Points on a hilly landscape, in no order, each with its height.
From any point a ball rolls to the lowest of the 2 points nearest to it. It stops when none of these is lower. Distance is the straight distance between rows; heights are no part of it.
K701: [120 157 141 197 137 150 141 138 110  96 118  97 113 137 106  91 145  80
 130 156 119 120 145 121 150 135  96 136 149 118 134 134 146 139 139 116
 147 112 162 154 116 143 108 133 111 130 104]  (h 489)
K333: [125 111 100 156 129 167 128 108 166 105 103 107 153  95 120 101 150 141
 174 156 136  85 168  69 183 127 156  96 150 169 145  86 136  90 151 139
 128 116 116 138 101  87 156 121 115 155 158]  (h 390)
K654: [124 102 122 169 166 130 144 117 151 111 109 112 121 138 114 125 131 157
 183 169 154 103 169  94 169 124 157  85 141 160 137 108 133  80 132 129
 111 144 129 139  94  91 178 115 137 157 160]  (h 419)
K396: [131 139 128 104 114  77 113 119 162 164 145 153 121 130 164 181 101 166
 149 120  81 138 109 140 114 121 162 137 126 128 107 118 100 110 140 132
  91 156  86  90 115 130 166 116 128 136 143]  (h 492)
K223: [136  79 100 126 133 147 140 144 154 140 116 123 162 121 105 113 122 148
 165 146 125  95 137  96 142 130 168  85 137 146 112 113 146 102 112 130
 153 122 105 125 160 106 131 124 141 178 161]  (h 349)
K942: [145 129 164  59 101  79 153 147 126 149 130 198 135 103 149 139  96 139
 137  86 167 142 110 114 103 130 176 141 101  93 107 147 135 103 149 120
  42 165 100 113 106 129 154  78 184 119 155]  (h 376)
K570: [148 154 141 122 127 121 131 122  96 127 139 149 101 153 131 133 127  84
 101 122 110 137 126 196  93 132  85 138 128  65 115 168 118 174  97 125
 159 124 153 141 141 154  93 128 118 150 100]  (h 469)
K232: [109 118 112  90 125 162  80 111  87  95 140  70  75 142 145 155  98 157
  54  83 138 153  91 134  88  55 100 147 150 156 183 149 117 153 122 168
 150  78 157 140 128 125 133 141 102  49 123]  (h 423)
K104: [148  88  88 109 113 149 123 160 148 140 125 133 183 110  96 104 128 119
 133 117 122 115 129 113 132 134 156 122 143 111  98 116 144 120 124 135
 173 125 116 133 184 121 100 131 127 185 139]  (h 315)
K561: [147 106 138  55 128 138 181 142 128 121 113 156 186 131  73 121 128 165
 131 118 186 111 118 161 112 165 119 107 133 119 126 156 157 118 119 100
 114 135 120 161 131 144 142  77 197 200 178]  (h 251)
K776: [128 111 125 187 103 178  99 174  93 117 129 133 112  99 139  69 126  82
 137 127 130 120 113  50 151 102 154 117 137 122 129 128 125 109 144 136
 168 103 146 120 171 109 111 149 103 102  90]  (h 687)
K756: [136  64 104 142 108 193 127 162 117  90 122 100 105 131  96 110 107 160
 145 135 177 124 127  55 165 103 145  87 115 145 153 143 139 107 120 138
 141 112 148 133 141  91 147 123 133 110 144]  (h 198)
K773: [153 106  79 150  76 191  95 137 166  94 104 112 162  81  98 104 169 102
 162 131 127 131 153  97 196 124 116 149 158 128 129  88  96 113 172 150
 132 115 149 152 140  86 148 126  82 153 122]  (h 442)
K802: [126 151 146 202 173  88 121 138 113 137 106 149  67 127 139 146  83  59
 145 122 103 132 123 133 139  89 143 106 124  94 119 144 148 131 135 168
 113 116 133 132 132  92 128 122 125 151 127]  (h 228)
K227: [126 126 100 127  94 140 113 122 146 155 153 119 129 124 131 126 168 146
 141 135 109 141 155 143 146 167 112 179 115 153 104  71  71 135 126 104
 138 172 133 122 139 151 126 130  99 136  85]  (h 483)
K824: [125 143 128 149 101 100 131 120 153 166 143 142 173  89 162  97 163 103
 140 153  99 115 138 104 132 145 170 137 124 161 103  52 121 124 156 103
 125 139 103 114 146 136 110 159 106 126 104]  (h 545)
K204: [130  80  78 124 128 178 102 154 187  98 110 108 132  95 108 174  76 150
 138  96 129 136 107  94 143  73 163  75 122 141 138 148 173 110 133 188
 154  92 113  94 143  86 143 145 122 119 164]  (h 317)
K766: [ 82 159 131  90 142  84 126  72 144 125 151  92 159 140 156 184 131 160
  86 140  99 145 119 175  82 117  92 146 144 169 173 106 106 143 147 102
 125 104  96 120 104 161 144 141 119 100 136]  (h 430)
K735: [153 144  93 106  64 167 136 152 159  98 128 150 148 101 107  85 142 105
  97 128 118 151 161  88 176 154 178 145 107  74  59 164  95 113 135 132
 144 168 133 105 108 124 119 103 145 136  92]  (h 578)
K408: [151 100 121  61 110 124 164 162 138 147 138 182 159 111 113 116 117 150
 140  76 190 141 119 116 112 144 162 116 103 106 118 135 154 111 138 140
  83 165 110 111 145 118 130  71 193 166 165]  (h 340)
K219: [131  92 158  95 154 116 163 126 107 124 120 151 133 126 129 116 114 197
 161 129 190 126 147  91 143 173 129 118 111 155 142 141 125  82 110 100
  58 151 130 118  79 149 188  99 170  92 162]  (h 339)
K790: [155 101 108 147 144 113  93 136 107 186 147 161  97 152 139 142 123  98
 146 102 121 125 122 193 106 115  91 116 129  75 124 120 113 150  78 159
 177 154 148 127 190 124  81 162  95 170 130]  (h 461)
K343: [152 125  95 180 135 126 117 127 132 118 119 113 160 120 101 117 130  94
 137 135  85 123 148 153 148 116  99 123 171 104 103 110 129 141 159 143
 167 107 153 166 147 113 119 146  86 181 129]  (h 488)
K741: [127 134  98 102 119 147 123 108 151 122 142  79 163 125  99 150 164 171
 101 159  97 134 151 168 136 169  87 170 142 164 118  92  89 147 130  91
 168 151 133 140 116 168 122 149 101 131 108]  (h 507)
K484: [161  98  57  89  66 173  87 139 173 101 136 110 180  93 109 135 146 119
  95 102 104 150 128 126 148 129 126 160 149 109  98 114  86 129 153 149
 184 122 141 130 167 119 124 144  89 147 118]  (h 233)
K322: [116 110 116 156 128 175 114 143  87 114 140  69  98 155 104 115 143 137
  94 133 132 128 110 130 128 101  83 146 166 162 150 127 115 165 113 125
 187  99 176 161 132 153 109 160 105  96 104]  (h 481)
K882: [117 131 193  86 132  78 142 125  93 145 124 163 125 157 153 153 102 178
 153 111 160 132  93 147  86 136 137 114 110 126 161 155 151 111 116  98
  60 118  91 126 121 142 160 116 161 117 160]  (h 249)
K29: [140 112 133 108 129 124 130 146 125 132 134 146 100 155 109 144 115 161
 164 125 141 141 138 153 130 143 119 139 110 112 121 152 107 126 102 119
 101 165 140 135 122 140 145  95 134 158 118]  (h 408)
K26: [124  89  89 108  93 166  91 147 155 125 147 121 101 116 122 154  91 133
 148  88 134 159 132 105 131  85 149 123 100 134 148 116 121 130 128 166
 113 142 135  90 136  93 128 120  97  99 122]  (h 238)
K462: [ 62 140 105 107 158  97 112  57 171 141 146  92 201 135 174 183 121 166
 102 142 130 106 113 115  97 118 102 129 158 174 182 102 108 122 148 126
 128  86  77 119 123 149 144 123 116 102 167]  (h 468)
K51: [123 157 169 166 168  98 142 114  68 127 114 131  69 180 119 135 119  71
 136 122 141 114 124 170 110 114  72 122 127  90 155 182 149 160 110 122
 106  88 157 161 127 122 131 110 140 141 123]  (h 521)
K285: [147 151 142  87 134 107 121 116 124 119 129 144  85 166 117 171 119 143
 119 116 110 153 129 203 104 136  98 149 132  92 115 189 105 163  98 121
 131 143 151 142 106 153 139 104 121 161 110]  (h 441)
K559: [ 94 145 207 178 156  81 149 131 123 150 115 135 145 149 159 120 172 159
 178 195 137  99 104 120 133 161 148 119 145 197 149  88 146  94 131  71
  87 139  83 118 132 142 153 174 144 118 154]  (h 321)
K628: [131 157 135 156 121 142 141 138 154 128 137 116 155 118 124  88 180 135
 142 181  96 129 158 129 165 188 135 167 114 165  94  80  93 126 112  80
 150 188 126 117 125 171 116 162 112 140  84]  (h 457)
K759: [152  89  83 128 104 174 115 123 163 103  99 124 153  81 109  97 173 131
 174 139 166 113 181  69 201 139 141 132 132 157 139  93 117  85 151 154
  94 147 139 134 102  81 159 112 116 150 150]  (h 415)
K436: [137 152 135 162 149 106 133 137  95 141 124 107 161 100 132 117 113 109
  76 146  65  98 101 114  96 125 138  90 147 146 119 129 159 159 125 129
 226  82 147 142 149 146  76 212 123 118 121]  (h 656)
K609: [165 104 131  95 127 143 163 154 131 135 111 155 165 154  86 124 144 159
 159 117 178 122 134 178 131 170 116 138 130  90  91 145 140 119 106 110
 112 169 129 164 154 143 130  83 166 221 159]  (h 192)
K838: [136 149 134 101  86  90 122 112 151 150 159 148 124 110 172 143 146 141
 135 113 119 159 147 116 143 154 138 195 101 153 119  82  66 119 154 116
  54 190 115  89  89 142 159 124 124  91  93]  (h 522)
K681: [136 151 133 180 167 148 155 124  92 112 115  55  88 163  86 121 145 121
  85 162  78 125 100 166 139 134  76 129 169 173 119 149 125 185 100 146
 198 115 186 168  93 182 106 164 128 129 107]  (h 537)
K894: [146 111  80  85 118 158  81 134 125 126 155 129  59 160 124 166 105 126
  95  80 122 175 127 186 109  88 111 151 113  83 132 165  93 169  86 179
 149 160 160 115 134 131 109 113  90 110 105]  (h 313)
K364: [122 186 176 193 154 126 163 117 105  92 102  96 115 141 102 115 145  48
 112 159 111 122 124 158 134 132  60 126 147 114 150 143 178 169 144 112
 137 102 159 162 105 139 107 142 128 127 117]  (h 514)
K54: [148 106 133 132 119 113 121 144 103 162 147 167 117 148 124 118 130  99
 159 107 145 126 129 161 106 135 119 132 113  78 124 114 124 134 103 129
 138 153 123 133 187 120  95 123 113 164 127]  (h 440)
K679: [135 126 103  72 163 134  92 113 101 139 146 106  63 168 138 163 105 150
  71 104 102 147 109 194  84  86 126 135 140 137 130 176  85 164  69 173
 168 138 165 121 129 148 109 136 112 123 111]  (h 354)
K504: [159 122 139 179 181  88 107 126  83 175 132 150  67 175 145 139 124  88
 155 110 119 125 108 190 111 117  73  98 138  80 129 150 124 150  78 160
 158 121 153 140 170 129 113 152 108 184 140]  (h 479)
K568: [116  89 101 109 165 159 129 124 141 110 128  99 104 160 105 149  69 204
 135 130 129 122 116 103 121 110 145  64 116 161 138 172 134 107  99 152
 145 124 127 108  88 128 156  96 152 107 149]  (h 444)
K293: [143 130  91 163 103 167 116 120 160  86 104  99 150 112  91 111 162  96
 147 140 120 132 172 139 178 132  82 160 170 109 122  99 109 133 167 128
 144 109 168 168 127 115 143 115  82 168 127]  (h 464)
K352: [112 169 149 103 137  54 107  78 129 139 139 128 100 139 164 201 134 129
  80 108  83 163 115 207  80 102  91 149 161 124 162 127  99 151 141 121
 124 106  97 136 119 145 136 162 111 124 134]  (h 389)
K478: [ 97 140 132 137 129 106 134  97 153 157 154 104 174 118 155 136 153 143
 125 159  85 112 121 130 110 146 124 139 142 194 142  54 121 139 145  93
 147 120  96 119 137 157 110 173 104 114 131]  (h 524)
K135: [113  97 119  91  98 154 137 126 129 125 114 126 192  98 112 101 151 155
 135 139 179  95 151  76 131 144 127 131 111 163 152  91 146 119 138  97
 101 103 102 139 135 112 134 117 145 109 150]  (h 305)
K546: [131 143 139  82  93 148 160 129 148 108 121 136 200  89 108  92 157 120
  78 151 119 114 120  99 103 146 164 117 108 138 115 111 168 138 137  92
 162 110  98 126 147 131  85 161 138 102 123]  (h 618)
K931: [125 107  87  56 117 149 100 111 135 112 141  83 161 136 110 162 133 178
  83 128 129 136 142 175 113 142  94 163 141 138 137 132  83 145 121 120
 158 132 155 141 129 153 127 119 106 128 128]  (h 532)
K594: [125 151 130 159 183  93 106 111 126 130 111 128   4 155 145 188  76 109
 119 105  76 171 103 166 126  59 126 115 120 135 135 162 122 159 126 193
 128 122 128 124 100 116 147 119 129 129 123]  (h 309)
K150: [137 115 150  83 107 155 167 164 103 114 117 168 178 110 101  60 167 131
 128 118 210 121 164  92 147 195 146 150  84 106 109 146 137 109 113  98
  88 174 122 117 135 145 105 108 174 126 111]  (h 363)
K607: [130 155 132 118  94 169 135 144 125  98 145 143 138 135 114  89 161  84
 115 125 146 140 164 149 142 163 102 166 106  57  97 164 116 137 124 104
 113 150 161 123 117 141  87  99 130 119  80]  (h 612)
K918: [136 117  98 125 138 116 113 122 157  99 103 125 111 126 101 167  98 105
 143 106 126 159 146 156 135  95 110 124 136 100 143 144 140 137 158 161
 101 116 140 152 113  90 151  92 112 155 151]  (h 345)
K259: [110 112 123 196 138 163 106 159 104 128 135 125  86 148 140  85 126  71
 168 126 188 123 153  83 171 102 141 133 125  89 140 152 122 104 129 160
 107 158 168  97 139  95 117 102 119 114  87]  (h 666)
K560: [146 103 131 179 116 158 105 169  73 138 128 143 138 109 126  90 111  80
 129 106 138 110  98  88 126  99 112 114 148  97 147 129 151 131 139 148
 181  65 155 153 190 107  92 167 105 123 133]  (h 696)
K883: [121 170 158 143 108 117 133 121 103  95 120 155 121 112 133 107 113  41
  93  96 150 139 137 145 100  97  95 137 116  58 145 156 181 141 173 136
  95  66 128 160 133  91 101  92 134  97 120]  (h 202)
K164: [132  96 107  46 115 142 167 150 145 113 125 171 176 117  86 122 104 146
  97  85 178 129 113 134 105 134 164 103 121 102 133 156 172 129 137 132
 122 121 118 137 140 129 132  74 192 181 184]  (h 303)
K932: [ 99 134 129 113 169 118 126 116 145 123 113 123  74 144 146 157  57 190
 122 119  98 134 103 102 110 103 170  85 110 152 128 170 129 110 113 147
 130 124 113 104  79 141 166  95 162 101 132]  (h 413)
K515: [163 121 126  96 130 145 160 144 136 139 107 130 190 138  78  98 151 161
 140 153 132  95 142 151 129 186 137 117 140 118  75 129 141 116  94  88
 168 163 116 153 163 162 110 122 161 214 136]  (h 256)
K623: [ 92 181 152 148 139  78 140  87 146 114 125 105  93 110 164 165 104 118
  79 129  59 164 100 144  96 107 136 119 144 165 142 118 143 146 162 126
 147  98  99 132  89 149 134 144 130  91 116]  (h 298)
K940: [118 133 159 114 125  91 118 126 140 180 148 150 141 161 172 156 124 205
 161 142 106 113  95 117 111 151 167 142 116 161 111 121  91  99 101  97
  97 155  78  80 128 166 159 136 131 115 145]  (h 467)
K332: [150 159 117 151 166 136 128 118  82 130 131  82  88 162 105 124 145  98
  71 130  82 119 111 185 125 123  72 146 161 123  95 183 110 200  86 158
 212 119 199 152 122 185  90 157 108 145 102]  (h 523)
K40: [133 120 136  98 136 165 174 131 135 128 108 121 197 131  76 111 154 191
 142 178 143  74 146 110 134 188 148  99 127 157 105 126 144  96  80  83
 151 138  89 140 123 149 134 126 168 166 164]  (h 316)
K106: [117 158 154  67 106 111 161 119 155 118 131 147 188  89 141 126 126 131
  84 143 114 130 114 122  83 146 169 114  97 138 113 124 162 133 142  88
 120 112  78 114 123 142 110 134 151  89 133]  (h 599)
K615: [141  75 121 158 169 145 144 132 140 113 120 103  77 185 103 142 120 177
 180 154 172 124 150 104 163 129 133  71 120 151 140 151 127  93 105 129
 115 153 154 130  96 103 179 102 141 135 147]  (h 445)
K503: [138 101 136 123 134 124 140 154 122 127 127 147 121 131 126 106 136 153
 178 129 176 125 163 107 159 165 139 157 106 125 118 132 101  94 121 112
  69 184 143 118 110 131 159 104 146 131 120]  (h 379)
K499: [138 132 115  77 101 150 163 109 157 127 118 135 233  62 119  91 205 148
 118 162 156  87 156  78 143 175 138 130  98 176 122  71 153 107 144  92
  97 118  78 123 113 114 120 124 164 104 163]  (h 353)
K999: [121 162 142 162 109 154 138 143 108  72 105 144 146  98 129  80 141  27
 108 110 164 122 128 108 134 112 106 144 134  45 114 169 172 120 192 137
 106  62 146 149 127  84  96  90 139 101 119]  (h 131)
K142: [123 142 158 177 165 115 143 116  63 122 104  76 101 157  98 130 122  70
 108 126 141 106 116 149 116 118  51 109 155 107 166 163 170 172 120 124
 151  62 172 182 127 126 115 142 131 136 127]  (h 539)
K912: [117  95 111 112 149 110 111 112 145 114 132 112  94 154 125 192  79 163
 156  96 144 168 141 148 129  85 102 114 115 139 173 138 125 129 140 151
  77 137 130 119 103 101 168 105 119 117 150]  (h 380)
K887: [141  96  91  81 113 147  87 127 141 140 162 127  77 156 137 174  94 164
 130  84 127 170 138 160 118  89 118 143 104 129 150 129  88 149 104 165
 122 170 139  86 125 122 128 118  92  98 114]  (h 279)
K768: [158 173 140 126 168 115 124 111  76 149 138 138 104 150 125 130 127  66
  74 115  94 116 106 207 101 142  75 125 131  70  97 201 120 197  75 146
 192 107 190 148 143 165  88 148 119 170 107]  (h 494)
K888: [ 98 153 133 195 168  86 118 113 139 130 101 113  55 119 146 154  78 107
 135 136  80 142 125 115 136  79 156 100 149 158 139 113 146 119 160 162
 123 111 121 138 105 101 144 126 126 126 134]  (h 166)
K552: [150 116 136 131 172 122 113 110  73 158 131 119  48 182 121 151 115  78
 119  91 145 124 105 191 106  94  68 112 125  91 161 184 135 177  73 163
 145 103 170 150 153 123 114 124 114 150 136]  (h 499)
K839: [109 120 179 176 150  72 131 135 112 159 128 143 123 157 152 133 135 143
 179 158 142 100 113 124 112 135 147 104 144 159 141 100 138 100 132  93
  86 118  92 130 146 128 160 149 125 149 153]  (h 278)
K846: [125 130 130 200 188 116 112 129 128 123 111 116  20 156 123 175  84  78
 147 114 116 150 122 151 149  72 111  94 118 108 148 166 152 147 123 190
 111 109 161 138 118  87 148 117 115 140 123]  (h 270)
K678: [124 133 121 100  93  85 130 118 162 192 144 166 181  92 174 125 153 124
 145 131 127 108 133  84 110 130 171 138 110 151 111  52 125 119 162 119
  77 129  76 100 151 112 129 131 127 118 124]  (h 563)
K169: [ 67 135 101 108 132 123 111  75 157 155 160  87 209 109 169 152 139 150
  92 151 116  92 118  97  92 121 122 131 150 186 160  69 120 142 149 117
 150  82  88 112 140 150 121 163  96  88 143]  (h 495)
K511: [123 143 115 125 100 101  97 103 160 180 154 146 130 118 161 151 181 166
 159 129 110 146 143 144 149 167 107 192 116 175 118  46  64 122 137 108
  76 187 108 119 145 139 158 135 103 141  98]  (h 502)
K474: [129 123 110 137 147  95  98 116 129 130 129 127  94 135 133 168 100  99
 124  95 101 149 133 176 108  80  90 122 149 104 154 131 128 149 142 168
 141 110 137 148 144  99 125 136  86 154 141]  (h 308)
K866: [138 148 131 110 110 146 159 114 158 111 100 119 214  79 102  90 203 132
 126 181 136  94 160 120 151 166 134 134 127 157 111  68 158 115 144  91
 124 128  94 148 116 127 112 145 132 136 152]  (h 392)
K172: [119 184 152 146 112  88 132 134 137 126 134 164  77 111 156 136 101  63
  87 128  75 152 124 135 123 113 176 138 109  78  75 137 114 134 151 133
 137 143 119 112  99 120 121 126 135  97  92]  (h 535)
K619: [119 143 118  83 107  78 150  98 180 158 135 155 193  98 161 142 126 138
 121 139 114 111 113 107  84 120 178 119 116 145 103 100 145 120 156 109
 109 113  58 115 124 118 133 119 147 115 142]  (h 580)
K317: [122 102 120 152 117 175  94 128  72 122 148  93  70 172 128 111 131 118
 110 102 158 139 118 136 122  83  69 145 137 120 178 126 117 162 112 146
 147 107 173 155 143 126 118 133  88  87 107]  (h 458)
K425: [158  96  81 119  76 165 103 158 145 133 144 139 166  85 121 113 124 108
 109 105  94 133 104 100 141 117 160 132 142 106  99 112 116 126 149 153
 195 106 127 115 192 107 101 166  95 147 121]  (h 276)
K991: [153 155 127 180 117  87 131 132 105 159 141 141 175 105 152 109 130  93
  90 127  67 117 127 137 121 139 116 116 149 114 116  97 130 160 154 135
 209 103 154 138 155 142  70 210  94 137 112]  (h 672)
K299: [102 108 124 171 117 192 104 151  91 111 145 120 119 146 138  78 161  77
 165 114 207 117 162 107 175 139  87 171 129  75 144 133 111 116 137 126
  87 136 171 106 155  97 103  94 106 107  90]  (h 655)
K349: [147 127 119 183  94 133 103 146  85 158 152 156 139 104 161  89 124  81
 124  98 101 117 111 111 121 113 106 124 135  95 133  98 120 145 143 154
 203  94 159 135 182 119  74 187  78 122 111]  (h 685)
K862: [ 91 182 145 148 155  60 113  67 128 142 139 115  68 148 186 196 108 149
  86 117  52 168  86 175  88  84 123 134 164 163 164 129 107 138 150 138
 131 105  80 124 100 161 143 154 136  96 131]  (h 348)
K712: [132 128 168 100 108 147 163 163 122 137 126 146 198 110 106  65 190 125
 127 154 174 103 136 110 132 185 137 141  82 135 109 107 149 123 106  71
 114 173 105 119 170 143  81 142 151 126 104]  (h 319)
K149: [135  63 111  97 151 164 156 141 118 105 126 116  97 161  82 138  92 201
 153 130 173 127 137 101 144 144 132  65 108 142 139 185 131 108  88 132
 123 148 148 126  96 124 160  98 161 124 159]  (h 470)
K253: [140  99 151 118 132  91 145 154 125 176 136 163 159 136 137 120 141 162
 184 135 166  97 120 109 118 149 161 121 109 142 120 103 143  93 116 106
  83 151  91 123 168 116 142 118 155 163 155]  (h 224)
K179: [113 175 157 142 117 175 138 133  94  92 155 124 118 158 130  88 170  68
 120 129 148 134 154 173 135 163  61 175 114  61 122 162 142 149 113  93
 102 138 176 103 121 152  76 102 132  81  82]  (h 627)
K988: [142 101 159 103 124 109 151 154 118 180 127 168 190 110 131  90 182 155
 164 135 189  86 139 104 130 189 149 143  92 152 101  86 128  98 109  89
  80 174  98 128 173 134 121 117 166 157 124]  (h 269)
K727: [127  99 112 206 119 189  99 169 100 125 139 118  74 145 137  95 111  87
 155 115 143 130 106  77 165  84 125 111 130 113 139 142 125 125 125 172
 152 111 168 117 156 100 115 137  98 106 100]  (h 677)
K834: [140 106 115 100 147 141 165 128 148 135 113 144 170 120 108 110 129 180
 170 158 138  87 133  97 137 159 177  89 128 137 101 135 147  85  95 116
 137 146  95 119 121 130 151 108 182 183 170]  (h 357)
K412: [122 126 143 175 128 133 131 142  93 138 138 134 130 143 131  91 140  75
 150 141 139 116 145 134 130 137 109 136 133  96 119 120 134 136 120 112
 136 123 150 141 158 132  86 130 107 141 105]  (h 465)
K973: [144 108  78 100  82 155  95 132 158 102 144 116 135 112 121 148 120 114
 111  99 115 161 146 140 134 115 122 162 122 101 133 124 100 147 148 149
 146 121 141 130 138 106 126 121  85 119 112]  (h 184)
K147: [142 150 100 148  87 162 125 148 144 104 133 135 133 122 119  88 146  83
 109 129  93 143 148 114 163 152 140 161 120  77  68 143  89 127 130 130
 160 148 155 112 133 141  98 122 107 129  68]  (h 594)
K398: [149 140  95  66  59 135 139 133 168 108 137 147 142  96 126 115 126 120
  93 114 107 162 155 103 146 145 166 167  94  99  79 132  98 123 150 128
 118 159 126 105  83 125 132  97 133 100  90]  (h 562)
K92: [129 182 198 141 136  94 152 139 155 114 115 147 133 124 161 112 162 158
 145 176 107 145 107 125 148 176 180 159 124 164 113 130 120 106 118  83
  94 193 103  93  76 166 151 166 152 100 123]  (h 404)
K413: [114 173 193 174 155  93 144 122 156 120 103 132 148 129 157 120 178 187
 172 201 117 112 110 119 165 180 169 145 155 192 119 120 127  79 121  81
  92 170  98 108  85 155 179 168 149 130 164]  (h 367)
K529: [110  81 118 136 110 177 124 133 104 112 122  94 137 112 105  93 135 159
 134 156 172  94 133  54 149 123 134 103 138 167 170 103 135 100 129  99
 152  94 127 146 138 108 143 138 130 111 147]  (h 252)
K641: [153 105 160 100 139 123 162 158 118 122 116 177 156 116 123  82 152 138
 165 118 217 128 163 103 166 186 139 167 112  97 100 161 120  92 114 112
  56 207 139 121 106 142 148  92 179 133 114]  (h 396)
K269: [132 152 120 133 115  92 114 130 154 147 138 151  92 113 140 165  86 100
 122 129  68 145 129 127 123  98 181 131 120 108  90 118 115 124 148 150
 131 148 108 109 110 107 137 124 120 127 113]  (h 515)
K263: [118  75  78 114 124 156 103 143 188 142 144 120 146 114 123 168  81 164
 161 104 142 131 116  86 131  98 168  82  98 158 142 120 155 105 115 174
 121 131 104  74 142  96 137 124 129 108 159]  (h 280)
K818: [128 163 126 153 125 114 132 134 149  95 100 143 154  96 130  88 156  36
 132 132 154 132 156 128 160 113 133 148 145  62  95 135 147 108 207 145
  94 115 128 154 104  86 119  86 129 134 115]  (h 217)
K643: [108 115 139 156 169 102 124 127 132 147 133 119  53 183 152 173  79 183
 157 137 106 141  86 127 121  88 156  77 125 177 135 149 122 105 113 158
 115 139 114  99  99 127 169 118 145 117 139]  (h 381)
K589: [120 145 161 143 135 137 152 141 103 119 113 115 158  98 110  88 123 113
  87 150  95 108  98  98  91 135 149  96 121 150 132 124 186 151 122  99
 189  93 119 136 146 145  89 179 130  96 116]  (h 639)
K792: [110 158 135 160 123  82 123 106 120 124 124 147  97 116 152 141 118  58
 118 111 118 159 142 153 112  86  95 141 137  82 148 116 137 148 177 143
 108  96 127 151 120 102 110 121 100 131 117]  (h 263)
K904: [139 164 173  91 120  99 147 135 157 141 132 153 159 121 157 135 140 200
 137 164 101 130  96 102 123 191 178 141 106 155  92 138 113 100 103  85
  90 172  85  73  87 181 166 145 161  93 138]  (h 437)
K243: [115 133 126 115 146 118 109 123 128 124 108 136 106  99 126 149  63 110
  87 103 101 133 109 121  97  90 167  92 115 114 121 160 166 138 145 159
 156  81 119 132 145 101 118 121 143 129 137]  (h 306)
K878: [133 147 126 126 126 154 151 113 152 133 111 122 187 100 114  99 191 166
 145 187 116  88 171 107 169 194 134 144 120 179 100  74 117 110 107  83
 128 171 107 122 103 147 138 147 135 145 121]  (h 428)
K522: [125 136 142 176 170  78 103 108 128 157 129 126  27 178 155 185  99 150
 156 120  74 151  90 174 126  79 128 111 158 154 152 144 103 125 108 163
 115 134 113 119 115 137 160 138 121 143 143]  (h 347)
K683: [125 154 115  81  72 122 140 105 159 121 137 134 149  81 151 116 134 142
 101 130 111 152 148  82 135 147 160 164  83 161 119  92 104 124 154 111
  98 152 109  86  75 129 147 123 132  66 101]  (h 542)
K78: [126  94  99 106 121 167  98 158 143 105 117 132 120  94 112 155  62 124
 100  86 134 137  87  88 108  81 175  87 113 116 136 164 171 121 127 181
 153  92 118 106 170  89 115 124 142 119 151]  (h 346)
K81: [120 126 167  83 145 100 151 122  98 114 107 141 122 142 118 142  98 131
 123 106 173 124 115 160  75 127 121 103 118 117 171 167 168 137 138 114
  93  95 115 157 128 116 150  98 161 139 150]  (h 183)
K571: [116 142 116  75 157 129  85  90  80 125 149  83  70 158 167 163 102 146
  34  88 117 153 100 169  66  62 105 136 148 155 157 146 102 168  92 178
 160 107 167 132 116 146 105 139 111  71 118]  (h 391)
K747: [112 131 120 159 143 148 125 110 111 125 135  52 129 140 118 137 144 147
  84 163  82 128 113 154 130 122  88 141 189 196 149 100 118 166 126 124
 195 109 161 164 109 171 105 179 112 113 119]  (h 508)
K387: [110 138 154 163 127 173 123 132  68 117 147 119 114 175 123  94 169  84
 151 126 198 121 163 156 142 147  37 171 123  69 158 126 134 140 118  96
  80 122 172 136 152 125  91 106 116  93  97]  (h 643)
K989: [127 104 195 107 146  83 142 130  78 146 129 162 112 175 149 138 114 204
 168 118 184 128 101 108 124 166 134 111 111 151 150 155 122  78 104 100
  41 137 106 106 100 147 193 130 160  85 165]  (h 297)
K38: [ 75 184 157 181 144  78 146  95 148 108 110 115  85 106 169 156 112 127
 133 142  85 156 123 112 136 102 160 127 147 169 150 100 140 118 176 121
  99 115  98 129  75 134 160 128 138 103 131]  (h 236)
K210: [113 129 129  99 143 116 145 115 140  99  97 126 142 104 113 140  81 134
 116 117 136 117 124 114  95 113 149  87 125 117 145 149 181 123 148 125
 130  80 108 159 116 109 140  96 165 135 163]  (h 253)

Call two points neighbours if one is among the 2 nearest of the other. Go from one point of each pair to the other, from neighbour to neighbour, staying as low as possible. Name the highest point that can't be avoided.
K26, K756 | K931
K609, K973 | K834
K81, K973 | K78
K253, K81 | K641
K999, K973 | K912
K756, K333 | K149

For each start below, name the point where the ball stops.
K681 | K26
K991 | K888
K269 | K253
K149 | K888
K169 | K888
K628 | K756
